Each row is a point on a landscape with many valleys, with its height.
A ball rolls from a point to the lowest of its 3 nearest points, and stops where none of them is lower. Distance is the straight distance between rows; heights are no part of it.
(491) (h 534): [-40 -37  63 -53  36 -41  21  19  19  -5   3 -17   4]
(221) (h 147): [ 32   5 -25  42 -22  16 -36  -7 -30  41 -18  21 -23]
(7) (h 582): [-14  36 -42  -6   7   1  12 -25 -20 -32   8 -22  30]
(391) (h 446): [ 25  10 -36  22  -7  13  -5  -6 -26  20  -4   6   2]
(301) (h 247): [  7 -18  23  12 -25  34  -7 -12  20  18 -20  16 -36]
(617) (h 498): [-20 -11  20 -21   2   3  21  -7  31 -20   9 -17  -4]
(374) (h 369): [  1 -11  25  -1 -10  18  18   0  21  -5   5   5 -18]
(674) (h 270): [-35  15 -21 -24  17 -23  20 -53  30 -20  -4 -26  11]
(168) (h 181): [ 36 -10  -9  49 -34  14 -59   0 -32  44 -25  30 -44]
(225) (h 682): [ 12  25 -48  19   7   0  -1 -36 -14  16 -10  -3  15]
(199) (h 418): [ 42  14 -49  26 -20   6 -18  26 -50  29   3  26   5]
(304) (h 64): [-59   9  18 -41  41 -51  23   7  16 -48  30 -40  22]
(42) (h 198): [ 41  -8 -13  33 -31  19 -39  23 -38  36  -5  30 -29]
(181) (h 223): [-46   5 -10 -39  26 -37  21 -36  35 -29  -4 -30  15]
(227) (h 269): [ 26  -4  -5  13 -21  28  -9   1 -17   3   1   7  -5]
(21) (h 338): [-36 -19  87 -32  19 -29  18  69  -1 -24  22 -17  20]
(419) (h 389): [-28  27  -9 -26   8  -7  22 -14  10 -35   6 -27  26]
(678) (h 332): [ -3 -24  41 -10 -19  26   8   8  22  -4   5   6 -21]
(585) (h 367): [ 20  24 -37  43  12 -17 -24 -53  -8  40 -27   7 -10]
(653) (h 624): [  7  44 -36  -4   4   9   5   9 -40 -31  17  -9  41]
(146) (h 305): [ 13  -7  12   0 -16  31   7  13  -3 -10   9   4   3]
(656) (h 661): [-19  -9   2 -20   4  -2  21 -36  30 -12  -3  -7  -6]
(658) (h 308): [ 35   6 -12  60 -14  -4 -65 -23   1  52 -40   5 -50]
(577) (h 289): [  0 -33  27  -3 -15  28  14 -10  35   6  -5   9 -29]
(728) (h 306): [ 29 -14  14  20 -36  57  -8  38 -34  10  14  25 -13]
(94) (h 197): [-47  28  15 -25  32 -35  13  34   4 -60  30 -31  35]
(665) (h 291): [-39 -11  61 -28  21 -28  22  46  13 -29  21 -18  20]
(725) (h 224): [ 37  -5   4  28 -30  36 -23  12 -30  24  -3  25 -20]
(207) (h 199): [ 45   4 -35  54  -9  -5 -47 -20 -20  46 -21  15 -26]
(660) (h 339): [ 12  -2   5  17  -7  14 -11 -34   7   8  -9   7 -22]
(564) (h 81): [ 34  17 -71  58  18 -35 -40 -32  -4  45 -30   3  -8]
(204) (h 141): [-15 -23  53 -14 -10  11  24  42  20 -14  16  -7   3]
(156) (h 290): [ -2   3  30 -15 -13  19   8  40   3 -38  20 -14  17]
(615) (h 266): [-27  23  10 -19   6  -6  21  18   9 -45  23 -22  31]
(597) (h 742): [ -3  -6   1  -8   0   3   7 -49  39   2 -27   9 -25]
(232) (h 442): [-33 -45  54 -36  23 -24  24  21  30   0  -2  -6  -7]
(737) (h 98): [-43  -8  -3 -41  28 -33  21 -43  45 -17 -16 -19  -1]
(108) (h 295): [ 22  -9  10   7 -24  50  -1  19 -11  -8  14  15  -9]
(34) (h 427): [-36 -50  51 -40  25 -28  23  -9  43   7 -16 -10 -16]
(115) (h 255): [ 35   3  -5  47 -16  11 -49 -35   0  41 -33  14 -45]
(220) (h 453): [ 32  31 -68  18  -4  -5 -11   8 -47  19   5  15  32]
(229) (h 307): [ 14 -17  41   0 -25  40  10  52  -1 -17  16  12   1]
(655) (h 481): [-21  43 -20 -19  13 -10  14   4 -10 -52  18 -28  42]
(172) (h 80): [-16 -30  44 -27   4   2  20  15  29  -6   6  -5  -9]
(719) (h 264): [-32 -26  65 -29  13 -19  21  35  20 -13  16  -7  11]
(73) (h 236): [ 33  23 -75  40  11 -24 -23 -20 -24  39 -19  11  13]
(692) (h 336): [-43 -17  29 -37  25 -33  23  -3  35 -21   4 -22   7]
(694) (h 248): [ 20 -11  20  24 -20  27 -18 -32  11  25 -24  11 -47]
(519) (h 491): [-16 -28  32 -17  -3   0  16 -12  39  -1  -7   8 -21]
(43) (h 318): [ 42  28 -83  37   5 -27 -26   5 -34  34   0  30  18]
(2) (h 605): [-15 -45  49 -17   5   4  16  -6  50   8 -15  11 -37]
(449) (h 174): [ 32   5 -55  41   0  -9 -36   1 -27  40 -14  27  -8]
(483) (h 241): [-17  -5  33 -21  -4  -4  23  27  17 -28  20 -11  19]
(25) (h 455): [ 22  21 -45  39  12 -17 -19 -48 -13  33 -18   3  -8]
(670) (h 390): [-15   7  -1 -17   1   9  17  -3  20 -31   9 -18  21]
(753) (h 164): [-44  -6  31 -31  20 -22  21  19  18 -28   8 -20  17]
(228) (h 642): [  4  31 -16 -11 -10  15   5  16 -28 -33  20  -8  36]
(117) (h 375): [-53 -16  13 -58  46 -63  24 -15  32 -21   4 -29  11]
(433) (h 433): [ 39  24 -42  11  -9  19  -6  27 -55   1  14  15  29]
(396) (h 281): [-41 -31  30 -44  30 -36  25 -22  45  -2  -8 -15  -8]
(448) (h 257): [ 33   3 -14  27 -30  27 -30  34 -47  32   2  34 -12]
(40) (h 237): [ 21  -8   8  21 -23  31 -19 -13  -4  21  -6  20 -27]
(107) (h 315): [ 28   6 -12  10 -16  39  -4  27 -39   6  15  12  14]
(723) (h 586): [ 16  22 -54  21   2  -3  -5 -11 -36  17  -3   9  13]
(427) (h 560): [ 19  50 -56  -2  -3   0  -2  22 -56  -8  19   8  40]
(351) (h 572): [ -5  12  -9  -3   1  15   8 -15  -1 -14   5  -3  18]

Call two points neighbours if one is among the 3 nearest of the other. Go from one point of each pair to the other, from neighbour to neighbour, staying as low as possible. Name the highest point that can't be avoided.
(753) and (172): (483)
(577) and (737): (692)
(564) and (221): (73)

For each start below, name the point where the ball stops.
(117): (737)
(34): (737)
(483): (172)
(391): (40)
(448): (221)
(597): (40)
(728): (221)
(656): (172)

Two balls start at each pair of points below. Name the first point that both come to, or write never.
(43) and (723): never
(658) and (199): (221)
(351) and (108): (227)
